A landscape with many valleys, sampled at points; each row gives a point and its height.
A ball rolls from a point to the lowest of its 2 nearest points, and stops where none of them is lower. Distance is the straight distance between rows; heights are no part of it.
fav: [ 10  12 -24   1  -2   7  18 -15   5  -2   1 -14  11  -7   9  10   7  -8
 -22 -22  14  30   7   5 -27  -7  17   8  11  11  22   1   8 -22 -13  20
  -6   9 -35   0   1  11  -2]  (h 0.43)
ziv: [ -1  -4 -13  -2  10   2   1   9 -13  -4 -11  -3   6   6  -1  17 -32  19
   3   9 -11 -32  -8   1  -6  -8 -17  -5 -13 -16   6   8  12   4  -8 -15
  -3  -2  14   0  -5   3 -14]  (h 7.56)
taka: [ -8 -21 -38  -8  19   1   0 -18  18  -2  12  20   7 -11  -5 -13  15 -31
  -3  16   6  13  10  28   8  12  20   7  12 -24  27  -8 -14   7   3   0
  -5  11  22 -11  -6 -11  -1]  (h 2.82)
soko: [-11 -14  12   0 -11   1 -11   2  13   8   0   3  -2  10   4 -17   1  -6
  -6  -3 -11   1  11  14  11  10  -1  11 -14   0  -7  -5 -11  -1  12 -14
  13 -11  15   2   7  -1  13]  (h 1.72)
tanap: [ 14 -11 -21   1   1   5   3 -13  13  12   3   2  -1  -9 -23  14  11   6
  -2 -13  -1   8  17 -24  -5   3  -1  -8  -8  14  -3 -10  30  -5   5   4
  -4  11  13  -3   9  -6 -11]  (h 3.94)
rugok: [ -5   3   5  -3  -6 -25  -2  14  -4   5   4   5  -2  -2   6 -15   6  11
  -5  -9  -4   5   9 -10  22 -11 -32 -14  -9  10 -19 -20  21  12  -2  -5
  18 -17  11  17  14   5  10]  (h 5.49)
Nened: [ -5  -9  12  15 -17   0  10   2  -8   6  11 -10 -16   7 -13   3  20  12
 -15  -3   2  19  -9  -7  14  20  -7   2 -22  59 -29  -1  -2  -1  -3   2
  16   4 -12  -2  -4  11  13]  (h 5.17)
Dezi: [ 15  12   5 -22  10  -6   3   0  23 -17 -16   1  -3  13  -8   6 -16   9
   5  24 -14 -21 -24   2  -8  -7 -11  -4  -3 -13   5  11 -20   8   0  -7
  -3   5  -3  -8   8  -7   3]  (h 5.36)
kuro: [-16   8  23   2 -15  -7  -8  10 -16  -6   2   0  -1   9   7   0 -14   2
   2  14  -3 -19   0  -5  -6   1  -9  18  -7 -10 -21  13   5 -13  -7 -12
   5 -23   5  20  -7   9   6]  (h 7.11)
rotir: [ -6  10  26  11 -22  -9  -1  25  -5   4 -15  14  -3  -1   8  -3 -32  -8
  17 -11  15  -9  16   4  34 -10   1   5   1 -24 -20  -1   5  11  22   8
 -12 -10  11   4   5   3   0]  (h 4.75)
buzig: [  0  20  19   5 -22   8   4  -2 -16  12   1 -11 -16   5   4 -12  -3  -1
  -3   6   7   2  -8  -1 -10  16   2  26  -2   6 -24   8  -3 -21  -5 -19
  13 -25 -19  12  -1  20   7]  (h 6.88)
gam: [ 14  -5  -1   0  10  10  26  -5   5 -10  -4   2  13  12 -16  29  -1  16
 -10  -8  -4   1   2  -5 -19 -15  22   3  -6  10  -9  14   4  -1  -7   9
 -25  23 -11   3 -21   0  -9]  (h 5.01)
mani: [  0  18  -6  11 -23   2   1  17 -17  10   0  -8 -17  -2  14 -10  14   1
  -2 -12  11   5  -2   2  -2  20   3  18   3  13  -3  10  20 -15 -10 -15
   8 -14 -25  -1   3   8  -6]  (h 6.61)
zonu: [-17  -6  28   2  -8 -12 -20  11   0 -25   4  13  22   4   2  18 -23 -16
  12  19  14 -11  11  17  21   4  10   6  15 -26  10   6  -4  13   8  19
 -14   2  24  15  -7  -8  24]  (h 2.85)
zepa: [-18  -1  31  -2  -4 -20 -16  14   1 -16   3   6  14  14  16  -1 -18 -12
   6  26   5 -10   2  17  13  -5 -11   4  -5 -16 -10  10 -29   5   5   7
  -7  -4  20   8  -9  -4  20]  (h 3.21)
Zolup: [  5 -18 -37  -7   9   9   2  -3  -5   6   2   4  10 -11   4  -4  10 -11
  -5  11   1  -2   1  22  -4   7  10  21   8 -20  35   9  -6   8  -9  -5
  -6  10   8 -12 -18 -13 -13]  (h 3.47)
tozes: [  0  22 -17   1  11  13   6  12 -14  12 -23 -21 -15  12  19  -3  -4  10
  -7  -4   8  -4 -16 -11  -5  20 -12   0  -3  -6  -3  -4  -2   1   0 -11
   1  -5 -21 -29   0   7 -20]  (h 8.67)
tenuk: [ 15 -15  -5  -8  -4   3   7   6   8   1  -2  23  13   0 -16   2   0  -4
  -5  -7  -2  -2  12   0   1 -16  14   2   0  -3   9  12   6   8   4   3
 -28  21   8  13 -15  -4   4]  (h 5.44)
tam: [  1  -6 -18 -22  20   1 -13  -2   2  -1 -11  -4   0  -5   4   3  -1   8
  -7   9  -7 -11   0   9  -1   8 -29   9   2 -17   7 -15  -6  15   1 -15
  25  -4  16  -9  -8   4  -9]  (h 2.47)
Gato: [  8 -15 -20 -10  16  28  13 -11   3   6  -9  -6   3   7  -8  17   0  14
  -8  11  -1  -7 -11  20 -20  16  -1  19 -11   7  12  19 -10   4 -11  -9
   3  17  -2 -18 -18   9 -12]  (h 4.59)
zesa: [ -3   8 -13   1   6  11  -5   9 -11  28 -14 -12  -1 -16  13 -33   3  -1
  -6 -22  12   1  14 -17  -2  27 -10  11   0 -25   3 -28  16  22  -4 -12
  12 -29   2 -25   4  -5 -10]  (h 4.73)
rur: [ -8  -2 -35  -3  15   8 -11  -4  -7  23  -4  -1   6 -12   7 -20   6 -13
   3  -7  12   7  21  -7  -4  30  -1  14  17 -31  23 -24  18  16  -7  -1
   4  -6  10 -25  -3  -5  -6]  (h 5.21)
nog: [  4  -8   3   3  -6  13  10  -2 -13  10   5   7   0  -2   5 -12  24 -10
 -19 -14  11  20  11  -1   1   0  11  29  -2  20 -14   2  -5  -1   3   6
  -1   9 -22   2  -8  12  11]  (h 3.01)
Veg: [-16   5   0 -13  19  16  -2   4  11 -32   9   4  13  -4 -17  20  -7   4
  15   5 -13  -8  -1  -1  -9  -7   1 -11  22  -9  -1   2 -11  -7   4  12
   1  19 -10  11  -2   1   7]  (h 6.65)
Lun: [ -8 -13 -25 -15   9  22   0  -3   7  17  -1  -8  -2   0  -2  -8  10   5
   7 -15 -18   5   7   4 -17   2   7 -15  15   0  24   8   5 -12  -5 -13
   4  15   3   8  -6   2 -17]  (h 6.72)
povab: [ -5   6  27  -2   1  -4  18   4  14  -8   1  10   0   8 -16  15  -2  20
   7  -3  -2   9   2 -12 -23 -32  28  -8  14  26 -13   5  -8   2   5  14
 -19  21  -2   9 -14 -14   2]  (h 4.52)
lib: [ 26  -2  -7 -21   2 -20  -3  -2  16  -4  -8   2   6  -2 -13   9  -1   6
  13  14  -8 -13 -12  -6  -2 -18  -4 -28  -2  -6   4   0   1   0  -1   1
  -5  18  15   8  10 -17  -2]  (h 5.00)
guzem: [ -5  10  23   7 -23 -17  -7   0   6  -4  18   4  -7  -2   0 -12  23 -17
 -11  17   5  16  10  -4   1  -5   3  20   3  28 -20  -5  -2  -4  10   3
   8 -16  -2  15  12 -10  16]  (h 1.55)
Leve: [  5 -13  -8 -10  10  -4   4 -12   1   9  -2   2   4 -11 -26   7  -6  13
   2  -7  -5  -8   9 -30  -4 -11 -19  -9 -14   1 -26 -22  21   7   2   1
  12   1  21   1   3   6   4]  (h 3.31)
maki: [  5  -4 -10  -1  10  -1   9  -2  -5   1 -13  -6 -14   4 -19  14   0  21
 -10  -3  -4 -13 -17 -17   0   3 -26   0 -21  20 -29 -24   3   7   1  -6
  22   2   0 -21  -6  10  -9]  (h 2.58)
Gab: [ -4  14  27   3  -2   1   4  -1   1 -16  -3  -2   0  13   0   8 -11  11
   3  13 -10 -13 -13   1 -31 -17  16  25   2  10  -3  22 -20  -9  -6  -2
  -9  -3 -14   2  -3  -7  -1]  (h 2.71)
Geb: [ -7  13   2 -11   5  25   4 -11   1   4  -7 -16 -11  14   3  -7  -7  14
 -14  11 -11  -7 -32   2 -18  24   0   8  -5  -1   4  14 -19  -9  -8 -18
   9 -12 -23  -9   3  20  12]  (h 8.75)
sopav: [ -2   6  -6  14 -13  14  24  13 -19  17  -1 -11 -16  -9  -1 -10  15  19
  -6 -18   7   9  -8 -25   7   7  -5  -3 -11  24 -15   2  30  -4 -12  -2
   7  -6 -26  -5   7   4  -6]  (h 6.23)
pava: [ -1  20  -3  10  -1  -1  13  -7  -2 -14  17  -1  14   5   5  18   3  -5
 -10 -12   6  26  11  -5 -31 -18  26   4  17  17   4  11   6 -23 -11  18
 -30  14 -31  20 -10   5  -1]  (h 1.25)
povel: [  8  -4 -19   0   2 -14  -7   3  -1  10  -5  19  10  -4   8 -14  -4  -3
  -4  -3  12  -6  13   5  13  -4  -7   0  -6 -29  18 -10  21  12  -3  -4
  -4 -11  24  -3   7  -9   6]  (h 3.50)
Gepa: [ 33 -11 -21 -14   2  -9  -8  -6  -2   8   1  10  21 -29 -12  13 -14 -18
  19  -5   4  -6  13   2   2  -9  14 -13  15 -30  30   8  29  10  -4   7
 -25  17  26  14   1 -10 -14]  (h 2.06)
pupel: [-11 -10   9  -2  -3  -5  -9   9 -19   1  -9  -7   4   4  15  -2 -13  15
  -6  -4  -5 -24  -9  -4   4   4 -26  -1 -24 -17  -1   4  16   5 -12 -14
  11 -22  13   2  -4   8  -3]  (h 7.33)
sori: [  2   2  14 -15   2 -17  -6  14  13 -17 -13  10  12   1 -18  14 -29  14
  12  -3   6 -19  -2  -4  20  -6 -18 -29   5 -17 -10 -22  14  19   5  13
   8   5  24   9   3   7  15]  (h 6.97)
peme: [  0 -31 -31   9  14  -7  -8 -19   5  -2  18  23  20 -12   4 -24   5 -17
   1  22   3   6   2  24   5   8   8  -8  -5 -38  43 -11  -6   7  -9  -6
  11 -16  37  -7  -8  -6  -1]  (h 2.13)
mosep: [ 11  -8 -12 -14   5  12  12  -8  19  -6   2  10  13  -7 -12   8   7 -18
  -3  -9   2  13  12  14  -9 -13  32   1  22  -9  24  14   0  -4   7  14
 -27  28  -5  11 -10  -9   0]  (h 5.81)
funab: [  1  -3 -21   1   4   8   1  14 -17  -2  -4  14   5  -3   9  -7  -9  -3
  -5   2  -5 -12   3  22   1 -13  -6  30  -1 -13  18  13 -13   7  -7 -12
  -3   2  -6  -3 -17   4 -12]  (h 3.98)
dorog: [ -4  -8  28   6  -3 -29 -17  11   5  -6  -2  16  16  18   5  -1 -23   3
   7   9  -5  -9   8   7   4 -29 -16 -10 -14   9  -8  -3 -22   8  11   8
 -12   3  25  10  -7  -1  11]  (h 3.59)
zotub: [  4  -5 -42   4   5   2  -7 -14   6  27  -1  -2   4 -24   0 -32  14 -23
  14 -10   3  16  20   3 -23  18  15   3  18 -24  38 -19   9  -2  -6  -3
   8  -9  11 -21  -2 -18 -28]  (h 5.72)
sosus: [-18 -11 -12  -6  14  24 -14 -20  -6   5  14 -10   1  -3  12 -11  30 -24
 -20   7   3   5  -2  20 -16  22   9   3   3  18  15   7 -21  -8  -1  -3
  -1   7  -2   3   1   9   4]  (h 1.64)
Bamuk: [  3  10  16  32  -3   3  42  -1 -10 -13  10   3 -15  10  -7  17  11  20
   5  -4   1  23  -8 -11   5 -13  14  -3 -16  36 -36   1   1 -13 -13  16
   7   0 -43   1 -18  10  -2]  (h 4.19)
Mep: [ -1  -2   1  17  -3   2  15   9 -25  -3   1   2  -2  -9  -8   3  -3  13
   0 -13  -6 -17 -10 -32   0 -16 -14  -8 -23   7 -21   1  21  -6 -12   2
  -8  -4 -10   2  -2   4 -10]  (h 5.82)
vug: [-15 -19   2  -7   2   7 -13 -11  19 -15   8  10   6  -6  -3  -2 -18  -8
   6  15 -17 -16   2  31  -4 -15  11   0  13 -14  36   8 -17   3  11 -12
   5  -7  27  17  -7  -7   1]  (h 0.26)
rofo: [ 20 -11   2 -11   1 -14 -11  -3   1  -4  -6  15  23 -19 -13  15 -30   6
  15   2  12 -20   5  23  16 -11   5 -18  15 -39  31   0  26  26  -5  11
  -6   5  37  21  -3  -2  -1]  (h 1.49)
Koz: [ -9  18  16  20  10   8   5 -16  -6 -18   7  -6 -20  23   2  19  -3  17
  11   4 -17  -3 -22  10 -14   3   7   4 -11  26 -15  17 -33 -21 -19  -5
   3   1 -37  -9  -5  29  -8]  (h 8.31)
vup: [  4   5  17   8   0  14  16 -11  -9 -10  12  -2   0   0   5   7  24   9
  -9 -12   5  20  -6  -1 -17  -6  18   7  -9  39 -17   9 -17 -12 -13  12
   5  11 -39  11 -15  22   7]  (h 3.63)
sev: [ -5  13  -9  17   4  10  -4   7 -24 -12   4 -11  -9  12  12  21  -1   7
   2  -5  -7  -4 -11  10 -10   4  -3  13   1  18  -3  16 -11 -21 -13  -9
  -1   7 -32  -2  -8  19 -21]  (h 8.06)
Lel: [  2  17  37   8 -16  -1  24   3  -3   6  -9 -16 -34  25   4 -14 -12   2
   6  16 -13  11 -25 -13  14  16 -14   6 -21  16 -43  10 -15  -7   3 -19
  13 -21 -23 -13   7  28  -4]  (h 5.12)
Nabig: [ -2   2   0 -12  -2  12   5 -17  15  11  -5 -15  -8   1  13 -16  12  -8
 -10  -5  -3  10  -3   3  -2  -5  20  -3  14  -9   8   4 -17 -12  18   0
   0  -1  -5  -1  15 -14   8]  (h 2.48)
zinud: [ 20 -12 -26 -21  11   1 -12 -14  15   3  -4   7  10 -28 -10  10  -1 -20
  23  -1  -5   7  14  12  -5   0   0  -6  18 -28  25  -2   6  -4  12   5
   3  13  22   1   3 -10 -22]  (h 2.72)
gibug: [-19   5  33  -8  -4  -3 -10  -5   7 -20  11   1  -5   3   4  -5  18  -9
  -2  11  -9  -2   0   7 -19  -9   9  16   6  15 -11   5 -27 -10   2   2
   9  -2  -7  13   1  -4   9]  (h 2.20)
Fid: [ 20   5 -12  -8  -6  -4 -10   0  16  11  -9  -4  -7  -2   6 -14   7   4
   7  -2 -12  -6  -8 -12  -6  -1  -9 -30  -7  -6  22   2   7  -5   0 -15
   2  -6   5  -5  23 -15  -9]  (h 4.54)
Vilam: [-17 -14  11   6  -8  -8   2   7  -3 -15  12  -5  -6   8  -7  10  25   0
  -2  -4  -8   4  -3 -15  19  12 -10  -4 -14  22 -29  -9   2 -10  -6   5
  11  10  -7   0  -1   1  14]  (h 5.63)
zugap: [  8  14 -27   3   2  19   0   4 -10  17 -22 -16  -3  -4   7  -6   4   5
  -9 -12  18   1  -7   9 -21  30   1  20   9  -2  27  -7   0   3  -8  -7
   9  -8 -20 -35 -10   0 -21]  (h 8.97)
Zaga: [ 19 -16  31  -3 -12 -34 -15  -3   8  -5  -8   9  23  -3  -8  11 -23   7
   9 -13  16 -15   1  29  27 -11  -1 -28   6 -19  26 -11  19  30  -1  28
   1   7  42  18  -3  -2   6]  (h 1.98)
bimiz: [ -8   1  -1   9   5   4   6  15 -26 -13  -8   2  -8  22   2  16 -16  10
   2  11 -14 -24 -24   4  -3   2 -16   7 -19  10  -9  13  -3  -3 -14 -15
  -4   5 -14  -9 -11  15 -17]  (h 7.82)
Nime: [ -9 -16  -1 -15  16  31   4 -15  23  -7   6  -2   6  -2 -12   6   0  -3
   9  -4 -19   1   5  11 -12  -4  14 -16  12  -2  11  15 -18 -10  11   5
  -4  24   1   9  -3   3   0]  (h 6.28)
dad: [ -3  28  16  -1   6  13   1 -20  -5  -3  -3 -23 -27  20  17   5   3  15
  -6   4  -2  11 -29  17 -10  27   6   8   1  23  -5  14 -38 -13 -15 -13
  12  -8 -36  -8   5  34   5]  (h 8.53)
fupov: [  8  16  11   5 -14  -2  14  13   7  13 -13   6  -8   8   0 -16 -17   0
  -8   9   4  -1  -3 -16  11 -11 -14   5 -16   6 -22  -4  -3   7  20  -2
  -1 -15  -5  -7  16  -4   8]  (h 4.79)
Gid: [  8  -6 -36  -4  19  30  13  -3  -1  -4   9  -9  22  -5  -5  24 -13  -4
  -2  18  -1  -4   2  16 -16   5  -1  16  10 -12  27  26  -6  -4  -6   1
 -21  18  -4  -4 -12  -3  -8]  (h 4.04)
foniv: [ -5   0  35  16 -18 -10   2  23  -3  -6  -2  13   5  -6 -10   9 -23   0
  16 -11  10  -4  19 -21  24 -22   3  -2  -4   8 -25   5  12  13  14  21
 -23   7   9  10  -2  -6   0]  (h 5.11)
bobel: [ 13 -11 -12 -18  12   1  -4  -6  15  14 -18  -5 -13   5 -11  -1   2  14
   3   2 -16  -5  -6   4  -9   8 -23   1 -17   8  -7 -12 -12  11   0 -21
  27   5  10 -24   0  10 -13]  (h 1.76)
Mil: [ -2  14   8  25 -15   6  15  10 -33  14   9 -10 -28 -16 -14 -11   0  16
  -7  -5   2   5 -21 -24  16   9 -23  -7 -19  40 -35  -8  16   5  -4  -5
  26 -26 -23  -3   6  15  -4]  (h 6.64)
sen: [-19   9  32   9 -13 -13  17   8   9  -6  12   2  -6  12 -12   9   6  13
   5   6   3  19   7 -16  -9 -15  20  -1   8  36 -32   2   6  -9   4  15
  -7   1  -1  18  -7 -12  12]  (h 4.07)
zap: [  4  -7  10  14   0 -17  -9   2   4  -8  10  15   6  14 -11   8  -2   3
  -1  11 -11  -9   0 -13 -12 -23 -12  -6 -28  35 -16   0 -16   3   2   1
 -18   9   9   1  -8   1   3]  (h 4.03)
zisif: [  0  16  22  -7  -1  -9  -9  16  23 -17 -12   1 -10   7  -4   5 -33  17
   8  -6 -10 -17  -9 -10  17  -2 -15 -25  -2 -21 -11 -12   0   8  18  -5
   9 -16   2   6  11   5   6]  (h 7.23)
Dasi: [-21  12  40  15 -16 -29  20  11  -1 -13   8 -11 -17  23  -9  14   2  13
  16  18   1   7 -16 -17   7   0   2  -2  -5  22 -49   4  -9 -17 -10   9
   2   1  -4   3 -16 -10   8]  (h 3.58)
nudur: [-10 -13 -11  -1  12  -7  -2  -3 -18 -16  12  -2   0   2  -2  23  26  -1
  -5  -7  -3  -4  -2 -17   5   2   0  -4   1   9  -9  -5  13  -6 -15   9
  -7  24  -6  -1  -4  -5   2]  (h 6.04)
Tez: [ -6  -2  17   4 -18  -7  -1   0   9   2  19  13  -1  -8  -3 -17  15 -19
  -1  -2   0  17  21 -12   9 -20  14  -2  11  16  -6   0  13  -2  17  10
  -8  -5   5  24  15 -14  15]  (h 0.86)
Zevit: [  2 -18  -8   0  -2  15  -9  -9  13  20  -5  -2  -4  -1   2 -29  18  -7
  -7  -2  -8   2  -1  12  -7  26   7   9  -9  -6  19 -10 -16   5   2 -16
  23 -10   8 -22   2  -8   0]  (h 1.77)
kepe: [ -2 -15  39   2 -20 -21 -18   6  14 -14  -6  10  16  -1  -7  10 -18  -9
   9  -5   9 -15   7   9  23  -8  13  -9   4 -11  15  -5   5  15  11  22
 -10   7  34  15  -1 -14  14]  (h 2.45)
Vares: [ -7  23  14   4 -12   6   7   9   1   8  -4 -11 -14   4  12  -5  -9   0
  14 -14   1  13  14  -1  13  -7   8   6  19  -7 -30   6  -7 -18  19  -1
   0  -6 -19   8  10   3  -2]  (h 3.81)
tezu: [ -7  -3  -8   1   0 -13 -12  -4 -15  18  12  -6  -9 -16   8 -12  24  -1
 -12 -12   6  11  15 -26  18  -5 -17   0  -1  17  -5 -17  30  13  -5   1
   9 -10  13  10  19  -7   4]  (h 5.08)
fepu: [ 15  -9 -18 -17  15 -13 -10  -5   1   6 -15   3   5 -15  10  -8  -5   6
  -6   3   8  -9   4   9   2   9 -23   8  -7 -44  19 -16  17  22  -8 -12
  25 -25  28 -14  -7  -5 -12]  (h 3.00)
Ridu: [  2  19  25  15 -29  -7  19  19  -2  19  -4   2 -17  -2  10 -19 -17 -10
  12   6  15  11  13  -8  28 -16   2  15  -3  -6 -36  12   1   0  20   2
  -6 -20  -3   3   9  -9  -1]  (h 4.33)
paz: [ -4  11 -36  -3   7   6  -7 -12   7  -5   9 -14   8 -10   8   1  10 -28
 -12  -4   0  13   5  15 -25   0   9   5  27  -2  35   0   0 -22   0   4
  -8   8 -16  -2   8  -2 -10]  (h 0.89)
fug: [ 16  -1   0   3  -1  -9  -9 -10  -5   1   2   0  -7   7  -2   4  18   5
 -14   9  -2  -7 -18   0 -16 -13  -2   1 -16  43   3   8 -20   0  -8  -4
  -9  14  -5   0  -1  -2  -5]  (h 4.48)
dobig: [ -6   5  17   0  -9 -10  22  14  -7  15 -18 -10 -23  22   8 -16 -16   7
  -3   6 -10  -1 -20 -16  19  -5 -26  -2 -22  16 -30  -2 -13  10   8 -12
   6  -9  -3 -13   6  11  -1]  (h 5.20)
vupo: [ 13  16   2  17  -3  22 -13   3  -9   8  -5 -21 -15   3   7  -6  16   8
  -1 -17  10  11 -21  -1 -11  42  -4  -9  -5  30   4  -4 -14  -3  -2 -12
  18 -11 -39 -32   9  15  -7]  (h 1.73)
mik: [  7  17 -25   5  11   7  -1   3  -6   4 -12 -16  -6  15  11  16  -6   9
  -1  -3  -7  -7  -8  11 -12  -3  -1   2   5   6  14  12 -11 -11  -1 -11
 -12  10 -18 -16   6  -1 -24]  (h 8.34)
Kile: [-10 -12  -4 -10  13 -10 -14  -3  -7 -14   9   7  12   2   1  12   4  -8
   4   2  -4  -6  12 -18  12  -3  -9 -16   5 -11   0  -7  17   3  -3  13
  -8  14  16  14   7   0  14]  (h 6.40)
pugi: [-19  13  40   4   2  -8  18   9   2 -18   0  -2  -8  27  -5  15  -5  17
  19  17 -10   0 -20  -4 -14 -10  16   0   0  13 -32  19 -25 -13 -13   8
  -7  11 -16  -1 -14  -1   8]  (h 3.15)
zik: [-10  19 -12   2  -3 -14  -8  -3 -13 -14  20   2   5   0  10   8  16 -22
  -6   4   4  11   9  -6 -18  -9  12   6  23  17   0   4  13 -20  -4   7
 -24   8 -21  21   5   4   8]  (h 1.86)
Mur: [-14  -8 -18   5  -7  13   6  -8  -5  20   7   0  -2 -14  13 -30  11 -14
  -8 -19   2  15  12   6   3  -2  28  18  15 -21  15  -5   0 -13   6  -3
   1  -8  -2  -1   1 -10   3]  (h 3.24)
Rosi: [ -4  12 -11   2  -6  -7   5  19  -7  -8   3  18   6   1  10  -5  -8 -16
   2   4   6   2   9  26   8 -17  22  23  20 -18   7  16  -8  -2   2   0
 -25  11 -17   6  -9  -6   1]  (h 4.42)
neni: [ -9  21   1  -5   1   8  18  -8  11   1  -2 -12  -9  16   9   5   4  11
  -3  -3   3  15  -2  -4  -3  -7  20 -12  13   8 -19  -1  -9 -17  10   8
  -3   8 -19  10  11  -1  14]  (h 3.20)
pagi: [  2 -16 -13 -12  11  11  13   6 -10  20  -9   6   4  -4  -1 -14  14  -5
 -10 -13   8   8  15 -16  12   6  -9  16  -2  -6 -11 -12  13  14   0   3
   4  13   0 -12   0   5   9]  (h 3.72)
Sokem: [  1  -3 -17   5  -9  -4 -18 -11 -22  20   3  -9 -10 -21   5  -7  30  -6
 -17 -16  16   3   4 -17  -7  14   1   6   4  23  18 -13  27   6  -7  -4
   5  -9   6  -5  11  -7  -9]  (h 4.58)
Zibev: [  6 -24   0  12 -10 -24  -7   6   1  16  -3  20  18   3   5 -12 -19   1
   1 -16  16   0  19  16  28  -7  -1 -13 -17 -20  18  -2  24  17  -2   7
 -15  -4  45   3  -2  -5   7]  (h 3.93)
lag: [ -1   7  -6  15  -4   5  16  -4   8   9  12  -1  -4   1 -19  10   6   8
 -15  -1   9  26  23 -27  17  -3   1   3  -1  30 -21  -4  26   4  16  19
  -5   4  -3   0  13 -10   8]  (h 4.61)
zipim: [  3   6   6  -6  14  11   2  -1  20 -18  -2  -2   8  16 -15  23 -28  10
  15  28 -19 -23 -15  17 -13  -5   4  -7   1   0  13  30 -27   3  -2  -3
 -22  17  -2  -5   3  -4   1]  (h 5.65)
fakiv: [ -5  -7  35   7  -7 -38 -20  -7   1 -13   9  13  13  -4  14  -6  -4  -9
  -1 -12  14   8  26  -1  28  -9 -16  -6   1 -20   5 -14  27  12   4  20
   5 -21  27  16  20  -5  22]  (h 6.42)
Git: [-16  12  15   3   7  -3  -7  15   7 -34   4   4  -5  13  -8  18 -13  11
  18   4 -19 -16  -8  -3   9  -1 -11 -14   0  -8 -22  -5 -11 -11   3  -4
   7  -1 -14   4   0   5   4]  (h 6.96)
vub: [-20 -10  12  -7   3   3 -13 -11  23  -9  10  13   8   0  -1 -19  -8 -21
  -4  13  -5  -3   5  24   9   4  13   0   5 -21  10  -7 -27   3  19   0
   6 -11  23  11   4  -8  25]  (h 0.97)
Biku: [  4 -24 -13 -11   6  -3  -5  -8   7  -7   3  11  15 -14   0   7 -19   4
   9  15  -5 -15   5  32   5 -10  -3  -2  14 -37  43   7  10  13  -2  -9
   9 -12  39  14 -10 -13  -6]  (h 0.91)
lafa: [-15  -6 -28  -6  19  11 -17 -18   8  -3  10  -8   6   3  10   9  20 -30
  -7  10   0   7   9   7 -11  16   8 -15  16   1  22   2   2 -13   9   0
 -17  15   7  -1  10  -4  -4]  (h 0.66)
pifa: [  3   8  30  21 -21   3  32   8  -8   2  -1  -6 -21  16  -7   2   1   8
  -2  12   5  15 -12 -10  12   8  -5  12 -25  40 -46  12  -2  -8  -1   4
  11  -5 -26  -8  -3  14  -4]  (h 4.69)
Bilo: [ 16  -9  -1  -1   5  21  -5  -2  -2  30 -18 -17 -11   0  -4 -19  17  10
  -4 -14   3   8  -9   1 -11  29 -11   2  -9  25   1 -17 -19  18   0 -15
  27  -2  -9 -35   1   9  -9]  (h 0.59)
ruro: [ 14   6   0 -13   9 -19 -15  -5   5 -10  -2   6  11 -12  -7  14  -9  -1
   9  -3  12 -10   7 -25  16  -3 -14 -27  10 -28   2 -17  29  12   2  16
  -4   1  19   6  24  -7  12]  (h 6.69)
fubi: [  0   5  -4  -3  -5   6   3  12 -15   8  -6   2  -1 -13  15 -22   8 -13
 -14  -7  12   1   3 -11  12  12 -10  24  -3 -24  -7 -14  12  10   4  -5
   8 -19 -14 -10   6   2  13]  (h 4.25)
tud: [ -3   0  26  -2  -6 -18 -18   8   2  -9   4  -1   1  -9  27 -17  -1  -9
  -4  -7   1   0   9   1  27  -2  -8  -1   2 -40   0  -5   4   4  12  -1
   9 -30  10  11   8  -8  14]  (h 6.13)
fuv: [ 10 -14 -27  -9  10  -7  -6 -11  13   4   1   9  13 -24   5 -13 -12  -6
  18  16   3   3  -1  28   6   9   3 -22  18 -56  52  -4  13  10  -4  -9
  15 -22  41   2  -8 -15 -14]  (h 1.48)
Sino: [ -8  -2  -6   8  -5  18  -1  -6 -10  10  14   6  -2  -1  11 -18  23 -22
 -15  -2  14  19   6  30  -2  25  19  32   2   7   0   3 -23  -8  -4  -3
   3  -1 -20  -3  -8  17  14]  (h 2.41)
Fevir: [ 20   1 -22  -1  14  13  -4 -17  -4   5   0 -21   2  -9  -3  10  20   5
   1  -5  -4  -1 -17 -23 -15   9  -8 -17 -10   5  -3  -7  -8 -17  -4   4
   7  11 -18 -19  10  -2 -10]  (h 3.25)
tep: [  2  11  25   8 -18 -22  -7  13  -5   9   8  -6 -14 -11  21 -25   3  -3
 -10  -6   2  12  13  -6  27   0 -23   9 -11  -7 -23 -13  11  10   4  -8
  21 -42   5  11  14  -3   7]  (h 5.83)
susog: [ -1  -3   1  -9  -4  -5  -5 -13  18   4   0   9   4  -9  -2 -18   1 -21
  -4   7  10   2   2   2  13 -14  24  -6  16 -21   8 -14 -19   5  24  12
  -9   2  21   5   9 -22  18]  (h 1.66)
nev: [  2 -19 -24  -4  10  24  -4 -17  -1  23  -2 -16   6  -5   7  -4  30  -6
  -3 -17   2  17  13   1 -28  21  17  -3  10  11  28   2   9  -7  -8  -1
   1  14   0 -10 -14   0 -25]  (h 7.15)
nive: [ -7  -1   0   1  -3   4   4  18   4  -4   5  22   5  14 -21   5 -17  12
  12  -6 -14  -8   5  -7  -1 -15   3 -21  -2   7 -13   6   7  -5   0  -5
 -19  15   0  25 -12  15   8]  (h 5.80)
Devev: [ 14  21 -25  10   8  17  -3  -8 -12  -2  -4 -22  -1  -5   5  10  12   4
  -9 -14  15  11 -24  -4 -20  21  -5 -11   0  19   8  -7 -10 -17 -10   7
   5   5 -45 -24   7  16  -5]  (h 2.50)
vosog: [ 13  -5 -27  -3   0 -15 -19  -3  -3   7   0   1   3  -8   9  -5  22 -12
  -8   3   5  -5   5   0  -8   4  -7  -8  -4   2  27 -10  22   1  -5 -10
  -2  -3  17  -2  13 -13 -14]  (h 4.02)
dabog: [ 13  -5  13   7  -3 -12  10  13  -5 -14  -4  13   9 -13 -20  18 -17  10
  12 -11  -1 -20   4 -25   6 -29  -6 -16 -14  -1 -15  -1  23  11  -2  14
 -17   9   8   3   2 -13 -10]  (h 5.45)
Rezi: [  7   3  19 -17  -3   2  -6   5  16  -9 -10  10  11   2 -19   9 -28   7
  19  16  -4 -22 -14  12 -12 -20  21 -13  22 -10  19  12 -19  14   7   8
 -18  19  14  15  -5 -11   9]  (h 5.96)
Por: [  1  -4 -18  -5  28  15 -12  -7   2 -13   4 -20  -1  -6   2  14  10   7
  12  11 -20 -11 -20  -8  -3  15 -23 -25  -8 -15   3   0 -19  -8  -5  -5
  10   7  -9 -16   0  -2 -12]  (h 3.91)

Where does a ball stop that starts at each point below?
gam: Tez
sev: sopav
rur: lafa
Rosi: vug
sori: pifa
Gato: vug
